Each row is a point on a landscape with many valleys, with its height.
A ball rolls from a point to the lowest of its 2 nearest points, and stops where none of them is lower. Distance is the straight distance between rows; heights are no part of it.
gake: [ -6  -7  16  54 -43 -49  50 -29 -19  17 -38 -16  31 -80   3 -14 -24  43
  15  15 -56 -50 -19  31 -17  18   0]  (h 25.3)
bekot: [ 15 -10 -22  19  -7   1   2 -41   9 -27   5  -1  17 -21   7 -23 -19  -7
   5  -4 -14 -25  -9 -23  -5  -2 -26]  (h 21.3)
bege: [ 25 -20   1  42 -33 -37  11  -6  21  29  26  -5 -12 -70 -27 -24 -36 -22
  27 -20 -49 -28  -4  -3   8  38 -31]  (h 19.6)
nopi: [  5  38  -4  -7  30  25 -47  58 -16  16  12  -4  19  76  -6  -8   7 -32
  -8  -6  37  22  20 -18   8 -13  -1]  (h 42.2)
supaf: [  1  -8   1  22 -34 -41  33 -12  -4  18 -32  -7 -25 -99  18   6  -6  -1
  -4  19 -64 -27 -36  36  -1  31  -2]  (h 47.3)
zak: [-27  -7   5  -4   1  27  29 -33   3 -33 -51   0  22 -22   1  12   6  31
  15  -9  13 -21   1   3  -3 -20   2]  (h 54.6)
Teg: [ 49  18  -8  37  16   3 -20   7  17  21  28  -9  20  41  -5 -33 -21 -29
 -14  -7  -1 -13  40 -19   1   7 -40]  (h 65.8)
seg: [ 39  13   8 -35  10  35  13   3  16   3  24 -12 -12  29  12   2  10  12
   2   8   8  59  50  11  10  -8  18]  (h 65.9)
pir: [ 43  -8  24  38  -9   1 -20  25  14  35  21 -22  35  -5 -74 -23 -35 -13
  26 -26   5 -24  46 -18   5  35 -31]  (h 54.2)
fen: [   8  -15   -6   14  -18  -39   37  -26   18   10  -14  -10  -23 -114
   25    1  -26  -27    5   13  -60  -21  -28   18    2   26   -9]  (h 44.8)
subem: [-53  -5 -27  18 -13 -13 -38  22 -28  -1 -26  14  -8 -15  -3   8  17 -17
  16 -19  -9 -25 -57 -26   8   9 -23]  (h 32.0)
satel: [ 43  -6 -26  46 -11 -22 -28 -13   4   5  54  11  -5  11 -13 -34 -25 -29
  -4  -4 -28 -21   8 -32 -10   2 -50]  (h 35.7)
ref: [ 34  -9  -8  47 -15 -17 -24   3   7  20  39  -3   7   0 -39 -36 -32 -34
  14 -23 -20 -25  23 -22   1  21 -44]  (h 42.4)
zer: [ -5  20 -16 -40   8 -16 -40  18 -18  -9  59  20 -17  68  11   6  14  -6
 -19   5  30  38 -39 -29  -7 -25  28]  (h 26.0)
Bug: [ -8 -11  33 -32   2  13  16  14  11   6   1 -15 -20  -6   2  13  11   2
   7  -7 -12  45  -6  56  25   7  36]  (h 29.9)
rotan: [  1 -20  12 -58  11  -2   8 -16  18 -14  30   2 -39  -8  20  20   2 -13
 -22   8  -3  49  -9  35  20 -11  30]  (h 36.3)
kuf: [-31  -7  30  45 -22 -15 -18  77 -39  55 -32 -21  23 -16 -67   1 -11 -14
  21 -28 -24 -34  -8  19  14  53  -5]  (h 45.7)
Zof: [-39 -16  20  33 -19  -3 -25  75 -50  36 -34 -17  13  -3 -49   1  10 -18
  19 -22 -24 -12 -18  17  14  38  -1]  (h 42.0)
bazo: [ -2   1  21   9  15   6  10  10  49  21  -8 -15  -8 -36 -18  -4 -20 -25
   4 -12 -28  -9  10  45  26  29   3]  (h 39.0)
nobam: [  1  14 -22 -41  14  -9  -5 -37  19 -27  22  33 -13  28  34   7  -1   0
 -43  31  36   0 -13 -29 -13 -11  12]  (h 87.5)
Sufab: [ -3 -20   6  -2   4  -8  42 -45  25 -15 -27 -15 -14 -68  12  -2 -17  -1
  -4  14 -30 -14  -6  30   0  12  14]  (h 38.9)
damar: [ 12   6 -12 -11  17  28   5 -29  19 -27  -5  -2  18  19  12  -3  -3   6
  -3   4  20  -5  19 -15  -2 -12  -9]  (h 72.1)
zuvel: [ -6  -3  35 -42   8  34  17  25  10  10  -5 -20   4  14   1  20  15  18
  20 -12   9  61   3  41  29  -2  39]  (h 26.6)
Kasuv: [ 15   5  19  27   2 -14  17   8  45  33   6 -15  -3 -57 -25 -19 -42 -31
  16 -22 -32 -22  12  28  24  38 -15]  (h 42.3)
guvev: [ 46  -2  -3   3   9 -18  -1 -23  19  -2  59   7 -44   3  17 -20  -8 -28
 -29   5 -23   8  38  13   0  -9 -15]  (h 52.2)
vonet: [ 64  28   6 -10  17  14   8   1  10  26  41   0 -21  55  29   2  13   8
 -27  17  15  52  56   1  -5 -26   6]  (h 56.2)
disib: [ 25  14 -26  17  11  -2 -30 -15   0  -8  25  10  -1  43  10 -16  -2 -15
 -22   5   3  -8  -4 -26 -11 -11 -19]  (h 52.8)
Duza: [ -1 -11 -11  31 -12   4  26 -43  12 -19 -19 -10  45 -39   3 -25 -23   9
  24 -11  -7 -37   0 -19   1 -10 -25]  (h 29.0)
guva: [ 40  16  -8 -12   8   4 -22   2 -13   2  59  13 -20  62  17  -9  19  13
 -18  13  13  48  14 -14 -17 -29  14]  (h 54.1)
Delu: [ 14  13  -8 -15   4  40 -36  23 -31 -14  11 -12  18  54  -2   7  27  23
  25   6  36  45  23 -31 -17 -23  13]  (h 61.9)
pezi: [-46  -1 -14   0  -1  -1  17 -30  26 -18 -45  11   8 -40  21  10 -10  -9
   6  -7  11 -37 -32 -10  13  -6 -16]  (h 43.6)
nuv: [-44 -10  -7 -52  -2  -2  20 -46  16 -39 -33  28  -5 -22  19  26  -7  10
 -19  14  38 -19 -23 -23  -7 -14   6]  (h 53.1)
zofi: [ -8 -14  16  58 -36 -31  47 -18   2  15 -40 -19  48 -66  -8 -17 -28  37
  32  -7 -34 -53 -12  18 -12  16  -9]  (h 20.7)
nuvar: [ -3  -7   8 -18  11  35  29 -32   8 -26 -26  -8  11 -11   1   8   8  26
  14   0   7   2  20  10  -3  -6  14]  (h 58.2)
Gaf: [-48 -10   2  19   1  13  12  -8 -15 -28 -56  -3  33 -15  -4  14   6  26
  18 -20  26 -33  -7  -6   0 -24 -12]  (h 50.3)
Samug: [-19 -16  29  22 -12  19  -1  30 -30   1 -42 -23  24   1 -31   7  25  35
  31 -15   2  -4  10  29   2   9  11]  (h 15.1)
ran: [-41  19 -27 -27  25   0 -49  31 -26 -19  15  16  13  64  -3  16  16  14
  -4   9  63   0 -31 -52 -19 -24  16]  (h 47.8)
gul: [ -5 -22  20  14  -9  16 -26  32 -31  -2 -12 -18  16  14 -44  -7  25  10
  27 -23  -7   5   6  14   1  21   1]  (h 22.4)
Sezaf: [ 22  34 -14  -3  25 -14 -44  43 -35  22  56  17  -7  98   8  -3  12  -6
 -26  11  29  36 -22 -35 -24 -37  16]  (h 26.5)
sebom: [-33  23  -7  62 -50 -53  29  21 -30  43 -58  -8  35 -68   8   0  -7  30
  22   4 -49 -62 -36  12  13   8 -26]  (h 38.0)
Vof: [  3 -31  16 -16 -13  14  44 -53 -19 -32 -26  -3  -6 -27  -1   8  19  46
  10  13 -21   7   9  20 -21   0  30]  (h 48.7)
Tegik: [-18   9 -42  11   0  -9  -7 -24  14 -20 -13  15  23 -15  30  -6 -18 -24
  -3  -4  17 -40 -28 -46   3 -13 -36]  (h 26.3)
Fuz: [ 21  20  -6   3  19  34 -19   8  12  -8  -3 -11  26  36  -3  -9   6  -1
   7  -4  23   1  34 -19   1  -9 -13]  (h 69.7)
Livis: [-42  17 -25 -44  12  -9 -32   7  -1 -27  15  29   5  46  12  18  15  17
 -18  16  61  -4 -34 -48 -13 -17  13]  (h 40.2)
tagep: [-22   0  34  11   0  17  33   8   2   5 -55 -22  20 -18  -5  16  14  42
  14  -4 -11 -10   4  52   6   6  26]  (h 26.1)
fil: [-34  -4 -20 -46  -9 -17 -28  -5  10 -20  17  33 -35   8  25  16   7 -20
 -21  12  21  13 -47 -14   7   2  12]  (h 73.1)
tato: [-16  14 -13 -67  10  12  33 -46  27 -34 -25  34   7  16  24  22  -4  27
 -33  33  59  -8  12 -45 -19 -29   4]  (h 60.6)
vuzu: [-10 -12  21  21  -5  23  44 -27  -8 -22 -56 -14  29 -29 -11   7   9  56
  27  -7   1 -21  18  11 -15 -11   8]  (h 58.3)
pide: [ 25   9   5 -14  29   2   2  -2  42  18  34   2 -32   9  23  -8 -13 -40
 -36   5  -7  20  34  27  22  -1  -4]  (h 20.8)
zonav: [-14  27  -8 -35  11  39 -21  24 -25 -17  -5  -6  21  52   6  22  30  31
  22   3  60  43  15 -36  -9 -31  20]  (h 67.2)
movi: [ -6  10 -13 -40  19  28  44 -63  27 -34 -29  18  14  -5  22  17 -10  19
 -13  22  39 -15  22 -35 -16 -29   0]  (h 64.6)
fik: [ -1 -13 -21  10 -12 -14  30 -52  21 -16 -19  -3  16 -73  23 -12 -31 -17
  11   5 -27 -32 -21 -11   9   4 -18]  (h 25.0)
gono: [ 36  25  -4  -5   9   9 -36  34 -25  16  52   3  -5  80  -2 -13  15  -6
  -7  -2  14  49  18 -14  -8 -24   7]  (h 49.1)
gitoz: [ -4 -33  14 -43 -11  11  32 -54 -18 -38 -17  10 -17 -15   7  19  20  34
 -11  17  -5  19  -7  19 -17  -4  42]  (h 45.8)
Tugin: [ -1  -9 -19  31 -20 -15 -22  21   0  17  18   4 -21 -28 -19 -16 -10 -50
   9 -24 -40 -21 -18 -15  14  26 -39]  (h 43.5)
zukuv: [-19 -17   7  -3 -10  35   5   1 -42 -34 -38  -8  19   9 -18  17  39  60
  34  -4  24  15  11 -11 -24 -21  15]  (h 53.3)
vovu: [-34   6 -33   2  26   7 -60  33 -49 -16   5   4  22  55 -18   2  15  -2
  14   2  46  -4 -15 -47 -25 -25  -7]  (h 57.4)
zom: [  1  -2  -8 -15   6  -9 -28   1   6  -3  43  15 -39  13  15  -4  -1 -38
 -22  -5  -7  25  -7  10  19  -3   4]  (h 78.4)
livil: [ 17  10 -15 -11  29  10  34 -51  49 -16 -11  -8  22 -24  31 -13 -35 -17
 -17  16   8 -21  18  -6   8 -12 -19]  (h 34.7)
rufek: [-63 -11 -13   4   2  -1 -46  28 -35 -19 -30   3   4  11  -6  13  19  -4
  18 -16  13 -10 -38 -17   4  -5  -5]  (h 23.4)
kidu: [-21  27 -18 -45  11  16 -26  32 -35 -17  12   8  17  64  10  25  31  47
  20  11  81  41  -5 -57 -22 -43  27]  (h 72.7)
Tis: [ -1  -4  20 -17   2  26 -21  34  -9   2  15 -17   5  36 -15   0  18   0
  18 -22   8  43   8  14  15   2  15]  (h 71.2)
Noro: [ -7   6 -37 -28  -2 -26 -29 -19  16 -14  33  38 -41   1  36  10  -2 -36
 -40  20   9   2 -38 -25  -6   0  -3]  (h 70.0)
valad: [ -2  -4  37  23  -4  22  21  16  -4  12 -44 -31  28 -16 -33   6  12  42
  27 -12  -3 -12  16  37  -6  23  15]  (h 21.1)
dif: [ 15  36 -15 -33  17 -16 -33  30 -30  15  69  13  -7  90  17  13  15   9
 -24  12  45  54 -31 -31 -13 -39  33]  (h 16.9)
dife: [ 18  22 -39   2  10 -29 -30 -18  14   0  43  32 -43  18  37  -6  -8 -42
 -48  17  -4  -9 -21 -19  -8  -8 -21]  (h 66.3)
Pedu: [ 12  34 -14 -51   2   7 -14  24 -31  -5  35   7   7  73  22  21  24  44
   4  19  60  68  -8 -49 -15 -37  33]  (h 77.7)
gop: [ 47  -2  12  34  -3  15 -20  24   5  20   7 -31  47  17 -55 -25 -19  -1
  31 -16  19 -15  54 -24  -5  16 -34]  (h 59.5)
vusop: [ 18  31  -9 -19  17  17 -38  40 -33   1  31  -2  15  81   2   0  25  12
   1   6  47  49   8 -33  -8 -30  16]  (h 55.5)
divi: [-24   5  -5 -11  17  19 -49  44 -34  -6   3 -13  15  51 -18   1  23 -10
  16 -13  27  22  -7 -15   2  -7   8]  (h 57.1)
riri: [ 13  -6   6  -7   1  40   7 -10  -3 -26 -20 -13  16  11  -8   7  20  36
  24  -3  12  19  28  -3 -10  -6   7]  (h 61.6)
rez: [-10 -16  19  43 -31 -28  51 -33 -24  -4 -49  -4  23 -55  -2  -7  -5  52
   1  18 -43 -39  -9  35 -17  11  12]  (h 28.6)
sudif: [ 29   7 -15  13  13 -28  -5 -16  26   5  55  16 -50 -12  31 -23 -21 -55
 -39  11 -25  -4  22   6   6  -2 -29]  (h 48.9)
Vopub: [ 23   1  25  -3  16  26   4  15  29  13  19 -18  -8   4 -25  -9  -3 -12
   6 -13 -10  17  36  33  20  20   9]  (h 20.9)
Rubo: [  0 -16  17  57 -39 -33   8  23  -8  36 -22 -14  22 -53 -41 -14 -20   6
  26 -18 -44 -44 -20  11   6  46 -19]  (h 30.5)
sed: [ -2   5   3 -11  -6  43   1   1 -30 -29 -17  -8  15  26  -7  19  34  53
  38   1  37  34  27 -24 -21 -22  12]  (h 58.1)
maf: [ 15  14 -19 -45  15 -28  -7 -24  17 -11  45  40 -36  44  45  12  -1   0
 -62  41  35   4 -21 -28 -25 -16  19]  (h 85.3)
reka: [ 14  12 -30  14  11  11 -49  13 -22  -8  39   8   1  63  -8 -12  12  -8
 -10   7  13   9  -6 -30 -26 -18 -10]  (h 45.5)
Lar: [ 33   8  17  -8  12   9  -2  15  30  22  48  -1 -29  17 -12 -18  -2 -28
 -12 -11  -8  29  50  29  19   7  -2]  (h 15.6)
ninug: [ 16   8  38 -22   6  44  16  38  18  22  -9 -32   9   9 -21  10   9  18
  36 -16   9  46  38  41  23  10  33]  (h 30.6)
Feg: [-19 -22  21 -10 -22  23  18   1 -50 -18 -40  -9  10   6  -8  24  47  70
  26  -1   5  20   3  17 -12 -13  32]  (h 57.2)
kom: [ -1 -19   7  36 -19  -5  40 -37   9  -9 -30 -20  43 -60  -4 -16 -27  27
  31 -10 -20 -35  -3   2  -8   5 -12]  (h 26.2)
Mase: [-16  16 -41  10  -4 -11 -28  -4  10  -6   3  15  -2  -5  20  -9  -9 -47
  -3  -9   3 -33 -38 -47   7  -2 -39]  (h 33.7)
Ton: [ 64  15 -12   3  31  -4  14 -41  19   5  25   7 -17  35  54 -11  -7   0
 -55  31  10   3  38 -18 -20 -19  -7]  (h 48.8)
movu: [ 34  -2  14 -45   9  34  37 -24  12  -8  18 -13 -22  -3  16  12  14  26
   9  15   5  64  43  17   4  -9  33]  (h 63.5)
Tulov: [-43 -14  29   3 -21   1  25   2 -52 -10 -56   1  10   0   0  26  38  73
   5  10  -3  -1  -6  39  -5 -13  33]  (h 60.0)
Lipad: [ -5  -5  -7  35 -29 -27  19  -8  11  17 -21 -10   7 -78  10 -11 -19 -17
  29 -15 -45 -35 -29  -4  11  25 -27]  (h 33.4)
veko: [-40   2   0  20 -24 -23  18   2  -4  10 -53   4  -9 -56  20  19  12   2
  -2   6 -39 -32 -47  40  16  23   0]  (h 41.3)
bel: [-32   8  33  -2   9   8  42   9  22  13 -58 -19   6 -34   2  21   1  29
   2  11 -22  -6  -8  72   9  14  31]  (h 29.6)
kezo: [  3  -6  26   0 -11  43  51 -14  -8 -16 -53 -17  19 -21 -12  17  22  72
  36  -1   5  11  38  17 -18  -8  22]  (h 61.4)
buda: [-56 -15  11   1 -10  -1  -6   3 -27 -14 -49   2   5  -8   5  23  28  28
   4  -8   5 -14 -30  14   7  -5  13]  (h 79.8)
Runof: [ 23  14   5  20  15  26 -14  16  19   6 -10 -22  41  18 -27 -21 -14 -14
  18 -17  14 -14  39 -11   8  12 -23]  (h 65.0)
pav: [  1  29   4 -32  24  30 -24  44  -3   8  10  -9  16  61   6   4  13 -19
   0  -7  37  45  15  -6  22 -13  10]  (h 35.3)
manap: [ 13  -1 -10  16   5  10 -43  30 -12   3  34  -2   8  43 -31 -21   0 -27
   3 -17  -1   4  14 -15  -3   4 -22]  (h 37.0)
Fazi: [ -1 -15   7  16  -1  13 -44  44 -26   0   8 -14  12  29 -52 -10   8 -16
  19 -18  -6   7   8  -7  -4  17 -11]  (h 29.5)
lomur: [ 41   2   1  11   4  12 -38  38 -17  11  52  -3  -5  61 -30 -18   8  -9
   1 -11  -1  32  32 -11 -12  -3 -12]  (h 43.4)
Rebo: [ 53  -5   2 -26  10  25  29 -36  10 -14  39 -10 -29  -3  14  -2  10  24
  -6  17  -6  50  54   5 -15  -9  24]  (h 61.3)
fuzo: [   3  -32   25   29   -9    0  -42   83  -49   35  -11  -29   39   13
 -104   -3  -20  -32   32  -22   10  -19   32  -15   -8   42  -17]  (h 55.8)
debub: [-19   8   3  60 -43 -39  13  28 -22  43 -45 -10  14 -58 -15  -1  -6  13
  21  -5 -53 -51 -35  21  14  41 -19]  (h 34.6)
toko: [-72 -19   6   5  -3  -4 -37  52 -59  10 -38   1   5  14 -16  14  31   6
  15 -18   0  -2 -41   9  12   2   8]  (h 31.5)
kobas: [ -16   10  -11   30  -34  -39   40    5   14   33  -48   -5   11 -101
   26   -3  -17  -10   25  -10  -45  -44  -50    9   16   17  -21]  (h 36.8)
zab: [ 50  25 -18  32  22  -5 -21  -6  -1  14  26  14   0  61  26 -20  -6 -16
 -40   9   8 -12   9 -31 -23 -17 -22]  (h 57.8)
gini: [-45   0 -22 -16   0   1  10 -41  17 -37 -31  22  11 -19  20  13  -9   0
  -9   1  31 -39 -25 -33  -1 -21 -15]  (h 48.3)
zoge: [ 14  30 -32   8  26  -5 -48  22 -28   0  36  19   7  85   9  -4  17   5
 -23  25  37   7 -19 -46 -32 -28   5]  (h 36.5)
Tev: [-24 -17  16  12 -20 -17  45 -37 -17 -13 -53   1   1 -54   9  13   5  39
  -7  22 -30 -29 -16  39 -12   5  19]  (h 32.1)
Nav: [ 14 -23 -21  30 -33 -28  11 -28  10  -2   5  -2 -11 -76  15 -16 -17 -26
  14  -5 -52 -28 -29 -10   5  18 -32]  (h 29.4)
lavop: [-51   2  -2 -18   5   0  30 -19  39  -9 -53   9  -3 -60  29  34 -12 -14
  -8   5   6 -33 -38  19  20   2  -4]  (h 39.4)
zigus: [ 25   6 -24  18   4 -18  -5 -11  34  10  33   9 -29 -28  16 -23 -26 -56
 -20  -5 -28 -15   8  -1  20   8 -38]  (h 45.2)
sif: [-51  -7   9  43 -16  -4  17  -3 -20 -11 -69  -6  29 -34  -3   4   4  32
  15 -19   4 -46 -17   3   5 -16 -16]  (h 45.9)
Panif: [-16  17 -23 -55   9 -12 -23   0   2 -16  34  33  -8  55  25  13  15  11
 -26  21  48  19 -34 -33 -10 -15  25]  (h 33.9)
zepet: [ 65  -4   1  -6  15  10  21 -28  21  -2  50 -11 -32  10  12 -18  -3   7
 -13  14 -11  26  68   8  -9  -9   2]  (h 58.6)
zalo: [ 18   1  32   3   9  34  19  18  30   9 -15 -30  18 -12 -29  -1  -1  16
  30 -15  -2  11  34  35  15  23  16]  (h 26.4)
tulug: [ 28  25 -13 -53  17 -19   2 -13   5   5  45  32 -21  66  44  20   9  20
 -51  34  50  29  -6 -30 -31 -24  33]  (h 83.1)
vaniz: [-15   3 -17  -6  10   9 -41  14 -17 -17  13  12   0  41 -10  -5  13  -8
   2  -6  18  12 -16 -18  -8  -8   1]  (h 52.9)
Nugoz: [-28 -18  21 -36   1  16  63 -48   4 -27 -57   8  -2 -42  13  28   7  39
  -7  24   2   0   0  29 -12 -12  32]  (h 39.2)
savov: [ 31  21  10 -29  31   9   2  13  33  23  38   2 -21  41  27   3  -3 -28
 -31   6  12  39  36  29  24 -11   4]  (h 25.2)
sukep: [-17  -5 -32   9 -17 -15  10 -38  11 -17 -16  11  19 -52  29  -4 -24 -21
  13  -8  -8 -36 -39 -40   6  -9 -34]  (h 18.1)
Vaga: [ -3  19  -2  -7  27  22 -54  74 -43   9   7 -21  30  63 -29  -3  13 -29
  17 -13  38  32  22 -23  -2 -12   3]  (h 49.8)
Fos: [ 32   2  -1  33  -5 -21 -28  29  -3  32  73  21 -31  39 -33 -30 -20 -50
 -16 -17 -18  -5  39  -1   4   6 -33]  (h 85.0)
vebig: [ 24  18 -22   9  11 -33 -27   0  -1  12  67  36 -51  49  32  -8   1 -37
 -52  12  -2  10  -7  -6 -11 -22  -7]  (h 62.5)
Dov: [ 15 -28  12  49 -31 -24  -2   4  11  26  15 -10   9 -43 -47 -20 -26  -6
  29 -24 -38 -31  -5  -2  -1  43 -33]  (h 24.9)
kud: [ 64  23  -7   5  22  11  -3 -10   5   7  32   7 -13  49  33 -10   7   7
 -33  18  10  20  43 -15 -20 -17  -3]  (h 53.0)
fes: [-26 -16  26   0  -8   8  -8  28  -9  10 -18 -12  -7  -5 -15   7  18  -3
  10 -13 -22   6 -16  39  20  23  16]  (h 75.8)
Piguk: [ 22 -16  -7  23 -15 -23   8 -22  24   4  22  -3 -20 -59   0 -26 -24 -32
   8 -15 -42 -17  -2   2   8  22 -26]  (h 25.1)
nez: [ -1   9 -25   1   3  -8 -21  -8  24  -1  16  16 -19 -15  20  -9 -12 -48
 -16  -8 -16 -15 -19 -14  19  11 -26]  (h 40.6)
dabi: [ 16   3   5 -27  12  29 -11   5   9  -3  18  -5  -1  29   5   0  17   3
   4  -5  14  35  16  12  14  -6  14]  (h 68.5)
Sanef: [ 29  -9 -26  35 -10 -17 -11 -32  14  -7  33   3   7 -15   8 -37 -24 -23
   3  -2 -24 -26  -2 -30  -4   4 -43]  (h 28.7)
ronum: [-48  -8  12 -33   7   1  39 -18  30  -8 -51   3 -10 -49  24  35  -6  -3
 -13  21   0  -7 -33  44  18   3  23]  (h 36.4)
Zub: [ -6 -16  15 -10  -3   9 -17  20  -8   4  20  -3 -20  10 -20  -1  15 -14
   8 -22 -16  29  -8  31  22  10  14]  (h 73.8)
zeg: [-16  -4 -24 -47  -2  -2 -11 -34   3 -39   6  31 -10  23  16  16  12  18
 -16  16  33   2 -18 -31 -21 -17  14]  (h 88.1)
bal: [ 37  20 -14   8  10 -22 -31   8 -19  11  70  32 -34  75  23  -8  12  -9
 -42  12   5  29  -2  -9 -24 -32   6]  (h 58.7)
Zib: [ 40  -9  22  35 -10 -13  -6  16  30  38  40  -9   7 -24 -64 -25 -44 -22
  22 -28 -17 -29  40   1  11  40 -28]  (h 49.3)
vovi: [-12   5  42  26 -16 -19  19  36  13  47 -22 -16 -12 -34 -29   0  -8   3
   6  -6 -45 -10  -5  70  19  50  24]  (h 35.6)
kivas: [-26   2  20  31 -20 -24  20  19  -1  25 -37 -13  -9 -44  -6   7   4  10
  -1  -2 -46 -27 -27  56  20  38   8]  (h 38.5)
Medu: [ -4 -35  15 -54  -1  -3  35 -47   1 -30  -5   3 -32 -34  22  24  12  10
 -18  26 -10  27 -13  31  -6  -1  40]  (h 42.7)
nupi: [-24  -8 -24  22 -14  -8 -39  26 -16   7  -3  11  -9 -10 -16  -8   5 -41
  18 -25 -30 -19 -33 -24   9  17 -27]  (h 38.6)
gano: [-43  -2   6  61 -30 -28  22  12 -23  16 -61 -15  36 -50  -1  -2  -1  30
  22  -9 -27 -55 -26  16   5   0 -23]  (h 41.6)
kepal: [-32  12  -4  21 -20 -29  38  -5  10  18 -63   2   3 -86  27  16 -12  -4
   5   1 -36 -42 -46  25  15  10 -13]  (h 39.5)
Lemum: [  7  -5 -13  -4  12  -1  38 -57  42 -20 -16  -7  16 -60  31 -12 -39 -23
  -6  13  -9 -24   0  -9   5  -5 -15]  (h 29.8)
kekig: [-45  -9  15  17 -10   0  -2  11 -15   1 -45  -9   3 -20  -3   7  14  10
  11 -13 -12 -17 -28  28  16  13   5]  (h 77.8)
ludid: [ 16  -6  -7  21 -10 -15 -34  18  -7   9  65  20 -38  27 -22 -29  -5 -42
  -6 -13 -24  14  15   2   4   5 -20]  (h 82.8)
Koge: [-31  -7  -3 -66   3  10  31 -53   7 -45 -22  31  -7  -1  19  26   8  26
 -17  21  44  -1   1 -24 -20 -18  19]  (h 56.6)
tigiz: [  14  -34   23   48  -19   -9  -35   59  -25   45   -6  -27   56   -6
 -103   -7  -37  -25   37  -23    9  -34   23  -32   -6   42  -36]  (h 62.6)
Sufov: [ 13  21 -20  -3  27   3   8 -33  40 -10  -8   5  19   2  38  -6 -26 -24
 -26  12  17 -24   4 -18  12 -14 -23]  (h 39.6)
pupu: [-19   5  43   8   9   0  35  22  30  29 -34 -19  -6 -33 -11   8  -6  12
   6  -5 -34   3  -4  79  15  34  35]  (h 32.7)
danup: [-17 -23  33  38 -17  -6 -23  80 -35  54 -20 -21  28  -4 -94  -1 -27 -27
  26 -27 -10 -29  15   1   6  59 -10]  (h 49.9)
Kekin: [ 30  -6  15  30  -8 -26   8   4  43  37  41  -7 -17 -44 -36 -28 -49 -38
   8 -25 -31 -21  34  11  19  37 -28]  (h 45.6)
kiz: [-10 -24  16 -12   2  -3  58 -47   6 -26 -46 -10  -7 -57  10  15  -4  21
   0  22 -24 -14  -4  37 -12   2  28]  (h 35.8)
fiva: [   6  -15    6    9   -1  -24   56  -45   26   -5  -27  -20   -8 -102
   25   -3  -37  -18    0   18  -46  -27  -14   24    0    9    5]  (h 41.9)
Vetig: [ 25  -5 -12  41 -23 -30 -15   7  12  31  47   8 -23 -30 -31 -29 -32 -53
  11 -26 -44 -24  11 -20  14  29 -50]  (h 47.7)
Bovi: [ 24  34   7 -27  28  22 -14  35  18  24  22  -1  -1  67  19   0   7 -23
 -20  -1  24  43  25   6  23 -15   4]  (h 30.0)
vevib: [-38 -17 -17 -31  -7  -3 -20 -23 -20 -43   1  26  -7  18   2  15  25  26
  -2   4  30  -2 -40 -27 -23 -17  17]  (h 85.1)
pak: [ 56  21  -4  35  18 -15 -14   4  15  29  38  10 -12  48  19 -30 -11 -29
 -40   0  -1  -8  39 -10  -2  -7 -31]  (h 62.0)
dap: [ 43  20 -19   1  31   5  15 -34  30  -1  10   4   6  21  44 -15 -16 -10
 -39  22  11 -12  22 -18  -5 -15 -17]  (h 44.7)
faru: [-45 -24  14  14  -7   0 -40  63 -60  15 -23 -18  12  25 -37   1  21  -9
  25 -22  -7   9 -25  12   9  18   6]  (h 37.1)
pesa: [-17 -18   8 -26  -9  33  20 -35 -22 -38 -37   8   8   7  -5  20  28  52
  18   2  25  11  11 -12 -22 -28  21]  (h 48.0)
Tez: [-20  -7  -7 -40  -6 -13 -30  10  -2  -6  34  19 -33  25  17   8  15 -27
 -17  -7  10  39 -38   2  20  -5  20]  (h 75.9)
tir: [  9  -3 -10   6  -5 -10 -24  12   4   4  43  14 -46   0  -8 -13  -2 -49
  -9 -14 -29   8  -5   9  16  11 -15]  (h 80.6)
bilon: [  6 -22   8 -71   7  -3  25 -40  14 -28  28  11 -42 -17  30  19   2  -1
 -33  27   5  46   0  16  -1 -11  39]  (h 39.3)
mebo: [-39  -8  23 -19   7  14  30  -1  14   0 -42  -9  -7 -22  12  28   8  17
  -1   7  -8   8 -18  55  25   7  33]  (h 32.9)
Dizo: [-56 -24  -4 -24 -13  -5  -9 -11 -26 -32 -28  17  -5   0   4  24  25  31
   3  -5  17  -6 -38  -6  -7 -13  17]  (h 82.1)
Dilos: [ 23   9 -13 -40  18  26  28 -45  19 -27  -8   7   5  12  27   9   3  17
 -19  24  23  11  32 -18 -12 -20   8]  (h 68.4)
gubo: [ -8  -4 -22  23  14  11 -58  34 -42 -15  11  -5  23  50 -38 -13  10 -11
  21  -1  18   0   1 -37 -24 -18 -20]  (h 65.7)
puga: [-27 -16  17 -36  -5  24  52 -46 -11 -35 -55  13   2 -18   1  32  22  50
   4  10  26   2   9   3 -16 -26  30]  (h 43.1)
tenu: [-10  -4  19 -15  19   8  27  -2  45   8 -17 -19 -14 -39   0   9 -11 -18
   0   3 -22  11  -3  52  23  18  19]  (h 35.9)
Didof: [ 66   4  -3   7  11 -10   4 -17   9   8  69   7 -45  30  17 -21   1  -3
 -31  15 -13  25  60   8 -15 -23 -10]  (h 55.6)
pivut: [ 21  34 -16 -52  11  -5  -5   6 -10  -2  47  23  -6  74  35  17  18  33
 -28  28  54  52 -12 -41 -24 -32  37]  (h 80.9)
kor: [ -1 -13  21 -35  17   6  16  -3  36   3  10 -10 -31 -20  14   8   0 -21
 -12   5 -11  33   3  55  28  11  25]  (h 33.0)

Two balls start at each pair of points below. Name the first point that both come to, or write never.
Noro and gini: Samug
nobam and movi: Samug
kekig and zak: never
Fuz and damar: never

For each start below, name the point where the ball stops.
zeg: sukep
kezo: bege
ludid: Samug
vuzu: bege
